The views of a scene show one set of named points, each view turned or mirrored, shifted and resized as a whole, with a little noise and some points left out.
In the rows, 128 means zero.

Scene 1
View 1
<207>: [131 127 122 149 141 150 104 126 121 125 126 138 139 152 163 119 113 120
 147  95 131 156 137 117 154  62 123 129 122 139 143 131 104 118  90 125
 158]
<25>: [109 117 106 145 151 131  98 122 103 131 116 111 124 153 148 130 100 120
 156 140 134 145 122 117 124  85 141 117 133 161 131 142 105 140 134 107
 160]
<204>: [132 112 109 147 144 135 107 119 109 129 123 123 130 148 154 120 101 121
 151 114 126 147 134 115 140  78 134 120 128 144 138 135 108 129 120 111
 158]
<179>: [148  86 102 126 147  99 125 106  84 128 115 100 125 142 119  97  83 117
 163 133 124 136 137 109 123 115 143 119 122 133 138 134 119 132 160 101
 132]
<78>: [ 91 141 138 131 136 146  92 134 128 131 125 123 146 150 142 133 135 120
 154  89 156 151 130 124 145  90 124 136 126 143 124 130 103 120  82 142
 134]
<31>: [154 106 103 151 139 135 123 111 118 131 143 132 135 140 162 115  93 121
 144  95 111 151 147 121 149  78 138 119 129 127 136 134 110 119 122 117
 160]
<125>: [123 142 131 153 136 161  92 134 127 123 123 143 142 156 168 125 126 120
 146  84 141 160 134 114 164  51 114 138 121 145 150 129  96 116  69 130
 161]
<184>: [117 114 116 130 143 122 108 117 108 131 123 108 135 145 132 119 107 120
 161 117 139 140 133 119 130 105 141 125 127 144 127 137 111 130 125 119
 137]
<82>: [ 96 123 123 131 140 127 109 121 122 138 133 107 136 143 132 135 114 121
 155 108 142 139 127 127 126 115 145 120 134 143 107 140 107 131 122 131
 134]
<197>: [128  94 104 130 149 105 115 110  87 129 115  96 122 146 124 110  86 118
 167 145 130 132 127 113 115 118 147 116 131 145 130 140 116 141 160 103
 136]
<81>: [111 114 117 130 136 119 119 113 120 139 140 109 136 138 133 128 106 124
 153 102 131 140 138 130 126 120 151 118 135 133 110 139 113 126 133 129
 131]
<218>: [144 119 113 150 138 143 114 121 121 130 135 134 142 143 165 117 104 123
 145  87 121 155 143 120 154  71 129 123 123 130 140 131 108 115 103 123
 157]
<97>: [116 119 119 137 142 132 108 122 114 132 124 117 134 149 141 123 112 121
 156 110 137 146 134 121 136  94 136 128 127 141 129 135 108 125 116 121
 142]
View 2
<97>: [147 118 133 116 116 118 126 151 150 130 134 130 127 151 110 139 132 136
 115 146 134 130 114 107 118 114 149 145 141 112 115 145 128 121 120 115
 147]
<125>: [142 166 141  92 108  96 130 144 130 111 129 134 122 150 103  94 131 130
  86 156 145 130 137  77 103 153 154 161 121 153 105 129 122 104 163 131
 157]
<184>: [145 110 133 117 119 122 124 154 152 135 136 131 128 155 114 154 132 136
 120 139 131 129 110 116 118 102 147 137 145 103 119 150 130 122 107 115
 144]
<31>: [128 126 160 130  98 128 139 155 179 129 134 122 145 169 104 103 137 142
 119 144 143 139 112 138 113 131 149 162 137 146 111 147 137 136 132 100
 159]
<78>: [155 150 110 108 128 101 108 136 124 110 133 124 121 120 110 127 116 131
 104 154 138 124 130  77 127 118 154 147 128 116 107 135 120 102 132 134
 132]
<218>: [134 142 155 122 100 119 133 147 162 123 135 124 138 160 101 100 130 137
 107 147 143 136 122 120 113 136 149 161 130 150 110 142 131 126 142 110
 155]
<25>: [134 105 133 113 128 120 129 169 155 137 129 145 123 165 125 150 148 154
 116 148 129 132 106 108 113 107 163 140 151  97 108 148 130 126 108 110
 156]
<204>: [134 119 151 113 110 121 135 159 159 131 133 138 129 171 113 126 142 144
 109 146 139 133 114 118 108 124 154 151 142 126 111 146 132 126 126 109
 161]
<207>: [140 149 148 102 107 109 131 146 147 118 133 131 128 158 107 103 134 136
  99 150 146 129 127  98 106 143 152 157 127 145 110 137 125 114 147 119
 157]
<197>: [141  72 146 121 115 136 134 168 171 154 133 140 126 182 118 183 142 140
 132 126 123 126  93 141 112  89 144 129 162  86 125 159 141 135  89 101
 151]
View 3
<25>: [142 133 137 114 140 136 129 110 133 128 131 126 107 156 131 144 130 122
 142 123 106 148 123 131 148 137 137 104 110 112 120 153 123 128 129 103
 121]
<207>: [137 124 165 125 126 120 137 111 134 149 104 124 109 161 154 144 128 144
 132 108 113 132 142 150 138 135 102  87 122 127 110 115 143 137 153 105
 153]
<82>: [131 131 151 129 119 144 143 114 138 106 134 145 106 155 134 154 132 106
 146 120 119 142 127 126 128 138 135 113 120 118 120 150 128 127 135 125
 130]
<179>: [128 121 126 120 139 137 156  93 124 147 151 123 118 137 130 134 133 107
 136 141 110 146 100 126 164 140 147 106 136 116 124 143  84 160 107  75
 117]
<31>: [120 118 149 119 140 115 162  89 131 144 120 125 126 148 150 133 123 134
 147 123 103 122 140 147 139 147 122  88 126 116 101 122 134 146 145  84
 139]
<184>: [135 129 145 126 125 137 141 110 133 129 135 132 108 151 136 147 133 113
 138 124 116 145 118 131 145 134 133 105 124 118 122 141 116 140 128 106
 129]
<197>: [136 126 120 116 139 139 145 100 128 135 153 122 111 142 125 140 133 104
 141 135 107 150 102 126 161 137 151 109 124 111 126 156  91 145 108  86
 109]
<78>: [140 133 178 138 103 140 129 129 142 117 109 144  96 161 147 156 133 123
 131 107 130 141 133 134 125 130 106 106 122 130 123 127 142 128 153 141
 151]
<204>: [138 126 145 119 138 123 139 104 132 144 120 122 114 154 143 140 128 133
 137 119 106 137 132 141 148 138 123  92 119 117 112 134 128 135 140  96
 133]
<81>: [121 126 149 132 119 139 163 104 135 108 142 144 118 147 135 148 128 102
 152 128 118 136 123 127 130 143 137 112 127 114 119 143 123 137 129 109
 132]
<97>: [135 129 152 126 125 136 141 110 134 130 125 132 109 155 140 146 132 121
 137 118 116 141 126 134 139 136 124 101 124 118 119 137 125 136 135 110
 135]
View 4
<31>: [164 147 158 101 176 100 174 108 217 105 134  89 108 147 163 220 102 117
 175 120 152 115  86 170 138 126  56 124 125  69 152 123 158 140 117  75
  68]
<204>: [144 142 127  99 198 104 148  94 197 121 138 105 122 146 162 198 128 127
 140 135 141 113 104 150 149 140  79 112 127  88 157 136 133 116 124  73
  76]
<184>: [117 145 127 118 185 124 127 118 157 157 143 112 137 139 151 169 131 134
 129 155 132 123 122 149 166 148  80 135 126 109 143 141 140 120 118 104
  62]
<78>: [140 178 117  77 182 120 125 105 124 135 117 142  87 109  99 154  88 149
 142 197 134 143 174 142 134  84 103 114 134  83 136 154 104  94 131  73
  95]
<218>: [165 157 147  78 189  94 162  98 200  95 123  96 103 140 139 213  89 127
 170 138 147 116 107 163 115 110  68 108 132  67 150 126 136 125 122  64
  83]
<82>: [130 142 134 121 168 140 135 123 141 170 142 135 113 115 146 132 121 133
 127 173 140 140 144 149 186 123  87 163 120 102 148 145 144 124 119 100
  74]
<125>: [165 180 114  42 206  83 147  67 181  87 105 124  79 128 109 213  83 143
 156 174 142 118 148 139  91  76 100  69 140  63 148 149  88  82 142  32
 104]
<179>: [ 87 131 128 145 206 120 119 125 179 155 151  67 192 175 181 201 151 127
 134 117 118  99  87 155 168 201  68 130 124 138 128 124 156 132 106 135
  27]
<197>: [100 118 120 155 192 130 122 129 175 172 163  89 180 156 192 178 167 122
 118 125 123 110  85 153 199 200  73 147 116 138 144 133 158 132 107 130
  39]
<25>: [132 127 115 121 189 124 136  94 183 157 150 125 129 131 179 169 160 121
 112 152 139 118 109 142 186 156  94 128 120 107 159 148 137 111 130  83
  75]
<81>: [133 142 152 132 159 138 140 140 148 159 145 117 118 123 149 151 112 128
 146 150 145 138 130 163 180 126  66 169 118 100 142 134 161 143 109 112
  65]
View 5
<204>: [127 107 141 133 116 116 152 130 119 127 139 157 113 129 134 146 117  92
 136 153 100 118 142 111 118 109 109 131 116 133  87 112 132 140  81 137
 151]
<25>: [141 104 143 112 102 105 144 114 112 110 139 154 138 118 108 143 112  99
 162 144 113 137 147 117 122 123 107 132 111 146  91 108 116 144  95 133
 148]
<82>: [118 115 144 102 109 134 134 109 108 116 155 142 139  89 116 155 104 118
 178 140 106 131 154 127 143 129 130 135 110 135 117 107 101 150 104 157
 124]
<81>: [114 121 150 106 119 136 128 114 109 105 149 151 130  87 125 165 103 125
 164 148 108 123 148 128 151 143 130 130 109 114 103 111 118 131 103 161
 123]
<125>: [ 97 113 128 168 125 141 174 139 120 177 154 139  94 133 154 141 120  78
 129 149  64 107 140 106 105  49 135 141 123 158 116 110  93 180  59 150
 139]
<197>: [159 107 137 108 110  98 120 109 112  69 145 166 155 108 109 153 114 115
 160 150 131 148 153 134 145 165  83 121 116 120  63 118 146 134  82 127
 159]
<97>: [120 114 137 130 117 128 142 120 109 124 152 152 127 108 129 151 111 107
 154 148  97 128 147 122 132 115 119 135 116 135  98 115 113 154  83 146
 138]
<78>: [ 99 123 128 136 117 149 151 120 111 156 164 130 124  94 132 149 108 110
 166 139  73 128 152 123 130  83 143 141 124 151 137 113  75 186  76 164
 119]
<207>: [115 109 132 154 120 124 164 138 119 150 143 153 103 135 145 145 122  84
 128 154  84 114 139 110 112  78 117 132 121 145  97 110 118 161  64 141
 150]
<184>: [130 111 136 122 114 120 133 118 112 107 150 153 136 103 122 154 113 113
 162 146 104 135 149 129 138 131 112 131 117 127  95 116 120 151  81 148
 139]
<31>: [109 111 151 136 129 129 151 142 120 127 134 168  89 128 154 161 120  94
 117 164  95  93 134 109 122 115 113 130 109 106  82 107 144 119  89 147
 147]
<218>: [100 114 144 149 129 132 158 141 115 142 141 159  89 128 157 155 120  90
 119 158  81  98 138 112 119  92 123 137 115 121  94 107 128 136  78 149
 142]
<179>: [150 109 136 127 124 102 116 120 110  68 147 170 145 112 126 161 120 120
 143 158 126 139 150 132 151 169  77 123 123  99  53 122 159 129  69 132
 161]

In a view up to two points have been moved. Name them for each view, in the order of its rows, or write none.
view 1: <25>
view 2: none
view 3: none
view 4: <179>
view 5: <207>

Scene 2
View 1
<64>: [166 142 137 131 115 165 149 127 118 161 134 132 114 107 129 105 125 154
 114 142 108 116 156 100  91 113 126 153 133 117 128 102 126 156 120 149
 116]
<168>: [173 124 126 138 119 114 137 116 112 150 157 152 124 124 111  98 114 159
 137 141 111 119 147 135 110 137 116 152 118 118 139 135 113 130 131 167
 116]
<32>: [176 139 137 134 113 130 135  94  93 142 150 135 122 113 141  90 103 174
  80 137  97 113 171 124  74 105 117 174 159 113 121  97 135 149 150 168
 144]
<27>: [140 148 124 125 122  90 133 112  96 143 135 133  99 125 126 118  77 134
 107 137 108 111 171 112 111  78 126 144 132 112 107 115 101 122 100 138
 168]
<153>: [193 144 140 145 113 186 149 134 130 154 142 128 140 111 129  96 145 160
 120 156 106 127 135 126 106 168 129 143 128 134 127 111 162 177 171 172
  94]
<39>: [149 146 121 132 123 100 132 127 112 147 138 132 115 132 119 121  97 128
 136 142 116 119 149 123 132 118 129 127 110 123 113 133 112 126 113 142
 144]
<191>: [178 128 132 134 114 157 146 125 117 158 150 144 123 112 123  96 129 162
 127 142 110 117 152 113  96 130 119 159 129 117 141 113 123 154 130 161
 103]
<277>: [177 148 124 145 122  90 122 106 104 124 151 131 142 136 126 108  90 146
 111 154 103 123 143 169 129 157 130 129 129 133 106 135 150 133 173 175
 152]
<114>: [177 129 133 134 115 129 140 101 101 146 155 149 120 113 130  83 109 176
  98 136 101 108 170 121  76 108 114 177 149 107 138 105 119 145 137 166
 131]
<35>: [158 140 129 131 117 121 138 121 110 151 141 137 114 121 125 109 104 143
 121 141 108 116 157 117 110 113 125 146 126 119 120 118 115 139 118 151
 136]
<258>: [164 137 135 128 115 154 150 120 114 162 140 139 106 107 128  99 118 157
 113 136 109 113 163  98  87  99 119 165 131 112 133 102 113 149 112 147
 121]
<23>: [166 122 127 134 118 123 143 122 115 158 154 155 115 120 111  99 116 158
 142 135 116 110 153 117 104 118 114 156 112 111 149 130  96 133 107 158
 108]
<110>: [161 126 134 124 115 131 146 103  97 160 146 153 101 109 130  89 104 171
 101 125 103 100 181  96  65  72 110 186 147  99 142  98  95 135  98 152
 136]
<225>: [153 144 137 127 113 181 157 147 129 175 124 133 101 107 127 114 133 138
 133 140 120 118 154  74 103  97 126 149 118 115 132 104 108 161  91 130
 105]
<55>: [143 171 129 130 120 162 144 158 135 160 111 107 113 120 129 141 118 105
 141 156 121 131 139  97 148 128 148 104 101 137  95 120 131 159 112 126
 130]
<150>: [149 156 122 131 125 101 129 128 113 141 133 121 116 134 123 127  91 120
 128 148 112 123 147 130 139 123 137 118 112 130 100 132 124 133 124 143
 154]
<265>: [159 125 119 133 122 118 141 137 125 162 147 152 115 127 102 112 118 136
 169 143 125 116 137 118 132 131 122 132  92 119 146 147  93 124  98 149
 102]
<126>: [188 128 127 145 120 126 137 119 118 145 160 146 139 128 114  94 123 157
 134 150 108 123 134 152 118 169 122 141 116 125 135 140 136 142 159 179
 105]
View 2
<27>: [124 152 118 125 128 168 108 113  89 140 128 125 131  89 138 150 136 105
 128 109 128 145 119 113 107 171 144 151 135 115 142 118 102 121  93 126
 144]
<168>: [131 130 128 128 135 140 123 108 124 124 144 136 132 126 159 151 140 116
 142 154 121 129 128  99 112 154 113 118 152 138 132 124 155 119 109 133
 133]
<150>: [135 125 127  90 121 145 109 118 105 127 146 125 138 104 150 147 131 116
 152 132 124 140 130 105 120 154 121 149 130 130 146 122 109 105 108 127
 155]
<64>: [109 153 126 141 136 158 117 116 122 142 143 114 125 137 134 149 111 112
 133 124 114 145 125  99 118 148  91 114 154 131 129 136 140 127  97 134
 117]
<191>: [117 143 125 138 138 149 120 114 129 138 146 124 125 142 143 150 115 113
 140 144 112 136 126  98 116 145  89 103 159 135 130 132 154 128 100 140
 111]
<35>: [121 142 122 121 131 155 114 116 110 135 139 127 132 115 143 150 126 112
 138 128 121 140 125 103 114 154 116 131 145 130 139 125 126 124 101 130
 134]
<126>: [138 115 120 113 133 125 115 114 141 117 154 144 133 131 166 148 129 116
 163 172 119 114 130 105 116 143  97 102 153 144 139 124 156 125 117 146
 127]
<265>: [127 129 147 104 129 139 138 112 113 125 145 121 136 133 156 144 136 131
 134 148 108 144 132  80 119 145 101 148 146 146 125 136 153  94 111 114
 153]
<258>: [107 157 119 148 138 165 118 116 116 148 138 117 124 132 131 152 114 108
 129 123 114 145 125 100 113 155 101 115 156 124 129 134 138 132  92 136
 116]
<55>: [121 133 128  70 116 149 103 136 114 141 154 101 138 128 127 138  82 119
 165 110 108 154 138 102 138 132  69 143 132 132 148 142  92 109 108 126
 150]
<39>: [132 132 130 100 123 148 113 118 103 129 142 127 136 107 149 146 133 117
 147 130 123 139 128 104 117 154 123 150 135 131 142 125 114 109 108 126
 154]
<110>: [109 169 116 173 144 173 118 103 105 145 124 127 119 116 137 157 141 101
 112 120 124 141 113 104  99 171 131 115 161 120 125 122 141 138  85 137
 114]
<114>: [116 154 113 165 141 160 111 107 121 137 134 136 122 120 145 158 131  99
 129 138 125 128 117 112 103 165 119 100 161 123 133 120 146 146  94 146
 104]
<153>: [122 127 111 118 132 133 101 124 157 134 158 128 128 152 143 149  86 109
 170 156 112 121 133 108 127 131  56  76 160 139 142 132 147 143 109 155
 100]
<23>: [122 143 138 137 136 148 134 108 114 130 142 125 130 131 150 149 142 122
 125 145 116 139 127  89 112 154 111 130 155 139 121 132 159 112 104 125
 132]
View 3
<265>: [ 64 126 140 126 141 122 135 109 108  72 143 155 109  58 138 131 174 102
 133 161 136 153 215 175 169 153 169 131 177 104 150 155 133 153 159 128
  88]
<225>: [ 90 154  77 125 126  75 149 100  90  86 134 199 100 136 132 132 169 128
 116  70 131 181 210 175 130  83 114  90 202  80 131 157 149 160 128 179
  46]
<277>: [120  86 192 147 156 141  95 147 111 128 110  78 161  76 124 124  93  36
 191 135  68  47 120 154 143  90 164  89 142  96 153 144  72 126 185 149
  60]
<114>: [ 89  98 122 163 131 111  83 188 126 115 125 176 112 131 153 172 104  86
 165  85  89 107 157 141 164  36 126  51 151  64 156 151 155 140 121 114
  24]
<150>: [129 127 154 153 180 133 108  98 120  68 120 105 120  72 118 109 141  89
 187 136 120 122 175 154 125 138 166 114 175  97 138 135 107 144 176 167
  65]
<55>: [139 161 113 112 152  90 170  39  74  86 126 126 137 101 103  81 168 104
 132  85 123 146 184 181  82 121 129 125 208 105 119 149  79 158 176 232
  65]
<126>: [ 62  91 170 113 113 116 128 143  80 143 130 129 154  70 144 144 121  44
 135 142  81  72 159 176 181  87 159 104 149 107 161 165  89 135 164 125
  78]
<258>: [ 92 129  94 144 129  92 115 151 110 103 128 186 104 137 139 156 131 111
 146  78 112 147 180 153 146  62 119  71 170  71 144 153 158 150 124 149
  32]
<27>: [146 136 121 199 198 135  68 134 157  47 110 126  97 111 121 122 129 115
 209 107 125 146 166 123 115 109 145  72 173  68 135 130 150 145 151 160
  28]
<32>: [116 102 123 169 137 109  74 194 124 119 108 159 126 145 146 158  84  75
 178  65  77  92 137 133 145  16 116  38 148  63 155 147 139 135 128 138
  12]
<168>: [ 70 105 148 141 130 120 108 153 112 109 135 147 115  79 149 152 133  75
 150 142 103 109 180 163 178 100 158  98 155  93 161 160 128 140 148 121
  70]
<153>: [ 68 107 127  77  79  81 170 127  38 171 127 161 174 121 138 136 123  51
 100  76  66  78 151 197 144  29 117  91 169  98 147 177  73 144 151 166
  65]
<110>: [ 90 117  98 188 148 115  72 188 142  82 126 188  88 137 154 174 113 111
 175  83 110 142 175 130 163  52 123  45 155  54 159 144 186 146 109 110
  13]
<39>: [125 136 130 164 178 125 101 108 134  59 128 128 102  91 120 114 146 104
 179 121 125 137 181 147 126 131 157  98 178  83 137 140 132 149 160 161
  54]
View 4
<35>: [118 143 136 129 128 120 122 115 121 154 131 114 125 142 113 152 119 134
 131 139 132 132 130 121 138 118 141 134 117 148 147 102 116 115  93 119
 110]
<32>: [104 118 146 153 139 139 137 131 140 153 140 126 126 130 110 168 124 135
  97 177 117 150  80 106 151 147 148 138 134 131 148 103 116 158 112 133
 123]
<277>: [104 134 124 175 128 135 131 134 119 176 108 134 127 161 133 144  92 130
 120 156 118 104  98 148 129 138 158 146 128 151 112 115 124 168 118 111
  87]
<150>: [111 150 128 143 119 124 123 118 106 165 121 117 119 155 125 141 110 137
 133 123 130 112 142 134 126 108 151 142 109 156 131  99 122 124  98 108
  96]
<55>: [117 154 135 132 121  97 104  94 125 171 111 109 122 129  96 141 106 159
 158 159 138  84 147 133 102  94 149 131  92 149 154 124 113  96  83 123
 113]
<191>: [130 136 136 118 148 115 119 116 146 146 130 125 133 136 109 158 113 118
 131 173 134 141  97 129 142 137 118 119 133 146 143 120 109 129  94 136
 116]
<110>: [115 125 145 123 137 139 137 134 134 136 152 117 127 131 111 168 136 124
 101 147 122 176 100  99 167 139 135 131 137 135 157  86 116 132 102 130
 127]
<225>: [128 144 142 103 137 104 111  98 142 144 136 107 126 119  89 162 129 138
 138 162 143 136 127 108 134 112 123 118 112 141 170 113 107  89  78 136
 134]
<126>: [127 141 122 138 147 119 121 125 138 163 111 137 135 157 126 147  89 105
 137 167 130 119  96 160 136 141 123 130 138 156 118 129 115 155 105 124
  95]
<64>: [121 132 141 124 139 113 121 111 147 152 132 119 126 125  99 160 119 135
 126 172 131 135 106 116 137 128 130 125 121 140 159 116 108 118  92 134
 126]
<258>: [123 129 144 114 144 117 123 114 147 143 144 115 130 121  98 169 131 129
 121 167 134 157 102 106 150 131 125 119 127 136 164 106 108 116  93 139
 132]
<27>: [100 137 143 145 115 139 132 129 106 154 142 108 116 145 120 156 132 147
 108 119 119 142 135 100 144 111 160 148 111 141 150  76 124 121 104 113
 114]
<23>: [132 145 130 111 139 123 120 123 129 141 135 120 130 148 121 154 115 108
 130 136 135 151 122 130 154 130 118 125 134 153 135 103 115 122  94 123
 110]
<114>: [116 122 142 135 142 134 136 132 142 144 144 126 128 137 113 168 121 121
 108 169 123 161  86 112 160 147 134 130 137 134 146 103 113 147 105 132
 123]
<153>: [128 131 131 138 155  98 115 108 164 166 108 135 137 128 101 153  94 125
 146 210 136 109  82 148 119 143 121 118 134 144 136 150 103 142  99 142
 114]

In a view up to two points have been moved. Name them for each view, in the order of its rows, or write none.
view 1: <110>, <150>
view 2: <64>
view 3: <39>
view 4: <35>, <258>
